Each row is a point on a landscape with many valleys, with its height.
From any point a ball rolls to the lowest of the 2 points nearest to it. It stops when none of these is lower. Distance is the straight distance between rows; heights are no part of it.
<489>: [111 118  99 117 182 163 154 119 135 132 147 121 135  75  68 164 129 164
 121 131 150  84  89 156 145 143 164 120 129]  h=71.4
<778>: [146 120 117  83 150  97 147 159 167 165 136 159 164 165  95 174 129 142
 126 100 115 114 103 139 151 112 120 158 152]  h=70.7
<597>: [135 118 174 149  96 139 124  74 143 109 115 169 152 124 147 112 107 100
 155  81 105 100 130 180  79 139  38 148  69]  h=44.7
<535>: [137 143 115 117 147  92 132 153 100 146 170  93 139 107 123 151 168 156
 114 148 181 151 140 102 129 101 201 135 128]  h=48.3
<190>: [123 164 116 134 126 133 131 120 149 122 107 171 151 163  93  95  92 156
 134 141 122 127  97  97 100 181 105 101 150]  h=71.3
<42>: [177  98 152  96 148 158 141 106 128 105 119 159 142 114 109 152 140 118
 113 111 130  84 113 175 150 140 155 168 134]  h=80.4
<374>: [130 136 156 174 116 155 152 122  84 106 104 122 118 115 163 118 101 102
 166 138  78 144 166  96 116  96 146 177  95]  h=91.6
<188>: [117 102  99 145  85 103 124  78 143 146  72 219 103 135 102 116  51 103
 141 123 176 118 116 156 111 194  91  83 111]  h=63.0
<619>: [122 165 134 164 126 180 131 106 120  68 109 101 133 122 161  88 117 162
 130 129 157 114 132 108 110 155 119 118 132]  h=37.9
<551>: [140 106 140 113  88 112 114  74 160 150 109 174 142 120 134 136  96  77
 164  52 127  89 122 178  82 151  51 147 100]  h=51.2
<759>: [ 81  64 108 116 161 137 132 139 101 156 148  97  99 103  47 159 130 118
 151  97  81  86  99 157 139 156 143 110  76]  h=54.6
<501>: [171  88 138 110 138 166 129 147 120 107 112  79  98 103 125 160 176 146
  69 170 111  92 146 163 185 123 171 154 140]  h=88.3
<464>: [162 152 148 132 135 136 135 152 167 115 112 113 149 181 137  91 147 151
  78 187 131 145 125 112 156 121 157 108 164]  h=50.5
<128>: [126 141 136 173  64 165 140  86 173 104 148 184 158 106 151  58 113 161
 128 141 139 136 124  97 104 110  82 114 158]  h=53.9
<275>: [129 121 114 124 148 129 136 166  80 142 141  64 122  75 116 149 155 147
 135 147 161 107 120 105 148  96 172 142 107]  h=56.0
<687>: [ 96 138 119 170 110 164 143 113  63 102 113 137  95 110 139 121  95 136
 160 141  90 143 148 101 126 112 163 143 110]  h=94.6
<467>: [137  97 128  96 172  66 107 182 156 162 172 109 125 139 122 192 190 148
  77 164 150 189 165 122 175 103 137 119 150]  h=59.0
<524>: [179  83 164 106  90 135 143 132 170 106  79 112 138 132 167 134 173 109
 118 152 141 121 149 178 163 106 149 170 139]  h=82.8
<228>: [ 84 147 110 128 160  62 110 136 127 180 215 123 140 138 108 133 157 131
 118 139 116 191 134  87 132 104 188  67 125]  h=34.2
<92>: [170 114 140 148 145 130 115 167  51 121 128  67 103 116 143 172 147 146
  76 145 112 115 169 115 142  82 124 193 120]  h=56.3
<753>: [ 87 145 131 197  87 165 124  75 123  78  97 157 107 100 168  85 100 115
 161 134 123 127 144 151  89 144  55 110 103]  h=11.2
<479>: [152 127 175  89 129 122 123 148 147 126  99 106 144 179 145 120 154 106
 133  87 103 103 130 159 120 138 103 166 109]  h=8.9
<191>: [110  91 140 103 167 152 131 139  98 137 137  97 106 121  79 154 145 116
 127  88  81  87 123 145 126 166 146 148  68]  h=43.0
<54>: [156 147 164 109 105 109 116 148 157 115 107 151 144 156 164  96 110  88
 169 104 106 116 137 138 105 132  57 167 146]  h=28.1
<608>: [101 125 110 151 142 175 131 115 150 117 120 128 156 159 103 126 141 138
 107  89  81 101  90 146 132 143  99 109 134]  h=42.9
<40>: [ 64 149  75 163 135 108 126 130 103 160 175 113 131 122 106 134 141 141
 134 151 128 176  99 114 141  90 186  62 137]  h=25.1
<315>: [101 143 121 110 129 107 127 165  96 141  95 104 133 133 127 131 119 139
 176 108 153 117 108 132 119 138 109 146  83]  h=38.8
<721>: [135 150 134 146 163 161 130 143 127 102 124  58 130 158 139 115 140 152
  70 170 139 136 130  92 165 110 165  92 149]  h=40.2
<337>: [115 145 146 197 110 179 133  94 111  72 109 116 140 112 172  85 114 126
 132 123 132 120 149 133  88 132  79 142 100]  h=26.1
<233>: [ 76 150  96 140 109  93 132 165  82 138 106 124 119 146 117 121 109 154
 168 132 158 152 109 121 124 130 132 112 100]  h=25.9
<373>: [156 176 141 155 112 162 150 107 162 110 138 137 173 144 153  79 113 163
  97 176 141 149 110 102 149  84 152 100 171]  h=57.7
<394>: [142 147 120 147  66 122 136  79 179 132 152 204 153  99 145  86 140 124
 137 127 155 152 132  98  93 125 122 122 176]  h=50.8
<201>: [159 123 134 132 132  80 112 137  81 143 171  45 117 145 153 147 166 150
  52 156 180 160 165  89 135  86 197 110 131]  h=39.5
<647>: [148  77 146  99 187  75 102 182 106 154 189  79 100 101 121 184 171 154
  80 175 153 184 166 101 182 104 138 107 137]  h=53.1
<151>: [167 129 140 134 124 116 120 155  80 104 130  93 122 150 156 156 154 148
 102 142 126 140 174 118 145  94 137 181 150]  h=63.8
<715>: [138 141 135 132 135 145 137 152  76 119 102  86 127  97 139 139 136 132
 155 119 155 101 123 123 119 121 137 155  95]  h=50.9
<750>: [151  75 130 102 166 137 102 173 102 124 143  56  81  76 102 172 189 148
  55 182 128 105 152 143 187 138 158 144 124]  h=91.4
<215>: [145 112 142  72 111 116 138 114 176 176 119 156 127 153 147 124  76  67
 162  35 102  96 129 172  93 131  77 174  99]  h=59.6
<366>: [ 82  77  92 131 189 149 139 142 131 154 174 102 109  84  50 156 135 157
 128 136 123  95  99 131 156 152 159 103  96]  h=64.4
<516>: [104 177  87 147 103 127 139 108 158 151 121 194 136 159  78  96  87 158
 120 156 114 162  94  98  87 156 128  77 161]  h=74.4
<255>: [132 126 126  75 156  65 122 194 164 161 158 104 123 147 125 178 178 141
 122 141 148 157 147 110 158 123 136 141 165]  h=63.6
<527>: [119 183 121 165  75 157 140  87 148 123 143 151 149 124 153  57  93 174
 130 157 122 155 105  83 130  79 140  77 163]  h=58.0
<211>: [ 83 121  80 178 163 160 101 148  57 123 170  89 105 109 117 145 150 151
  99 128 106 147 141 108 139 107 131 115 114]  h=16.6
<282>: [133 133 140  99 135 121 133 130 159 131  94 159 149 160  98 105 100 104
 154 107 117 105  97 112 115 195 123 121 131]  h=66.9
<776>: [ 97 181  91 149 115 141 126  76 116 100 144 176 133  91 136 107 109 147
 142 149 168 151 111 124 117 142 173  81 165]  h=51.4
<799>: [157 125 128 144 148 127 120 130 114 110 138  42 108 158 147 151 150 159
  38 191 159 152 159  91 165  98 179  92 150]  h=24.0
<339>: [137 146 108 100 151  84 134 167 156 156 152 155 147 156 110 166 149 132
 134 125 128 148 129 112 144 117 147 148 174]  h=67.5
<338>: [107 124  93  85 133 100 126 187 167 184 143 134 118 176 141 118 127  86
 149  69 116 131 135 121 113 120 108 175 132]  h=75.0
<62>: [134 141 182 186 114 158 141 101 120  88 105 109 154 117 172 104 125 122
 128 107 111 110 151 173  70 124  66 168  75]  h=36.1
<806>: [ 94 125  79 164  87 114 132  69 125 114  89 220  90 117 112 117  75 121
 145 139 174 143 112 149 114 166 114  73 152]  h=65.8
<247>: [154 160 130 129  79 101 137 111 167 131 158 175 169 133 152 105 170 129
 116 133 133 166 139 109 111  94 159 134 199]  h=53.7
<412>: [107 111 133  99 132 122 135 128 124 138  87 148 128 148  95 135  81  67
 186  85  92 101  92 149 130 165 125 119 102]  h=74.0
<760>: [141 115 113 122  83 102 103  89 177 159  93 210 137 125 118  93  71  88
 161 128 168 109  95 128  97 172  64  93 111]  h=51.8
<786>: [149 154 138 106  80 105 103 143 155 140 124 175 140 151 156  71 109 101
 164 117 153 144 129 111  72 151  72 147 152]  h=37.6
<168>: [115 120 157 119 147 141 133 122 109 123  82 134 106 105 137 130  94  58
 194 106  79 110 126 149 111 148 131 152  76]  h=81.4
<27>: [133 112 149 114 194  78 105 159  91 144 215  96 103  91 108 169 146 154
  99 184 121 191 164  69 173 110 165  89 146]  h=46.9
<816>: [ 89 127  94 184 136 173 124 133 114 112 135 100 136 132 139 125 167 137
 107 105  98 132 136 111 123 118 124 133 122]  h=32.8
<26>: [103 124 131 135 124 177 135  90 132 106 111 111 142 115 116 144 148 107
 145  66  71  85  85 182 132 122  91 106 126]  h=50.1
<320>: [108 189 105 150 138 168 124 102 135  90 150 131 130 112 140 106 133 167
 116 137 168 137 129 105 108 157 158  99 170]  h=46.1
<221>: [191 105 158 107 134 162 145 119 133  87  97 114 132 111 145 140 155 141
  97 161 141  99 131 173 169 121 161 158 150]  h=84.5
<575>: [146 134 187 133 138 138 144 128 117 123  84 125 115 115 174 112  87  64
 182 129  90 123 156 128 108 121 117 181  79]  h=86.9
<101>: [169 111 194  47 114 122 139 113 166 119 106 134 128 177 116 136 132 116
 139  78  89  94 125 155 135 162 114 160 121]  h=24.5
<116>: [130 102 117 166 180 156  99 153  59 124 158  51 105 112 129 155 149 135
  55 149 119 127 151 103 153  93 123 132 110]  h=39.4
<834>: [104 135 141 112 194  66 133 137 138 162 218 114 124 113  91 167 152 150
 109 176 112 195 157  68 165 105 179  74 137]  h=41.0
<90>: [132 109 152  95 157 124 114 160 108 135 125  82 122 154 119 155 165 105
 133  85  82 104 142 160 129 136 111 168 106]  h=26.6
<100>: [162 124 156  89 101 134 115 100 182 152  90 181 156 146 109  80  83  83
 157 111 103  86  85 118 108 175  79 101 124]  h=61.0
<179>: [ 84 128 128 160  98 155 129  64 119  90  67 154  92  93 138 128 105 111
 171 112 118 105 125 169  96 169  67  99  88]  h=28.3
<531>: [171 111 145  86  88 103 135 173 169 134 104 116 132 161 180 125 156 113
 130 142 138 152 157 143 160  85 146 177 162]  h=78.1
<802>: [162 114 135  96 103  73 118 176 117 132 132  77 103 182 184 153 145 138
 101 149 131 166 186 116 163  74 147 172 145]  h=71.0
<725>: [125 122  91  86 118 106 134 154 163 184 126 175 132 158 146 104  77  85
 157  66 142 117 111 149  94 120  93 174 115]  h=68.3
<710>: [ 63 150  83 167 103 120 133 137  89 138 123 115 118 142 129 115 127 171
 140 140 140 163 105 117 133  98 145  73 120]  h=12.4
<345>: [150 103 123  95 159 158 142  96 135 121 136 143 145  90  72 170 128 128
 111  96 133  73  85 182 135 155 157 121 138]  h=76.4
<443>: [145 140 121 129  82  96 100 104 160 135 126 210 148 130 146  89  89 109
 166 132 189 124 117 123  83 162  53 127 130]  h=44.2
<740>: [ 79 144  75 148 127 143 134  92 102 104 123 183  92  85 110 136  99 127
 157 145 160 144 107 147 123 152 163  91 159]  h=57.4

Where does a ball stop that starts at each point below?
<776> -> <753>
<215> -> <753>
<374> -> <479>
<190> -> <479>
<188> -> <479>
<531> -> <211>
<255> -> <710>
<42> -> <479>

Call two points neighbours if one is among the 2 nearest of the other. Go from one point of each pair to the other, from neighbour to neighbour, staying as low as possible. Name the highest point that can't be avoided.
<799>, <710> -> <275>
<710>, <394> -> <373>
<479>, <753> -> <806>
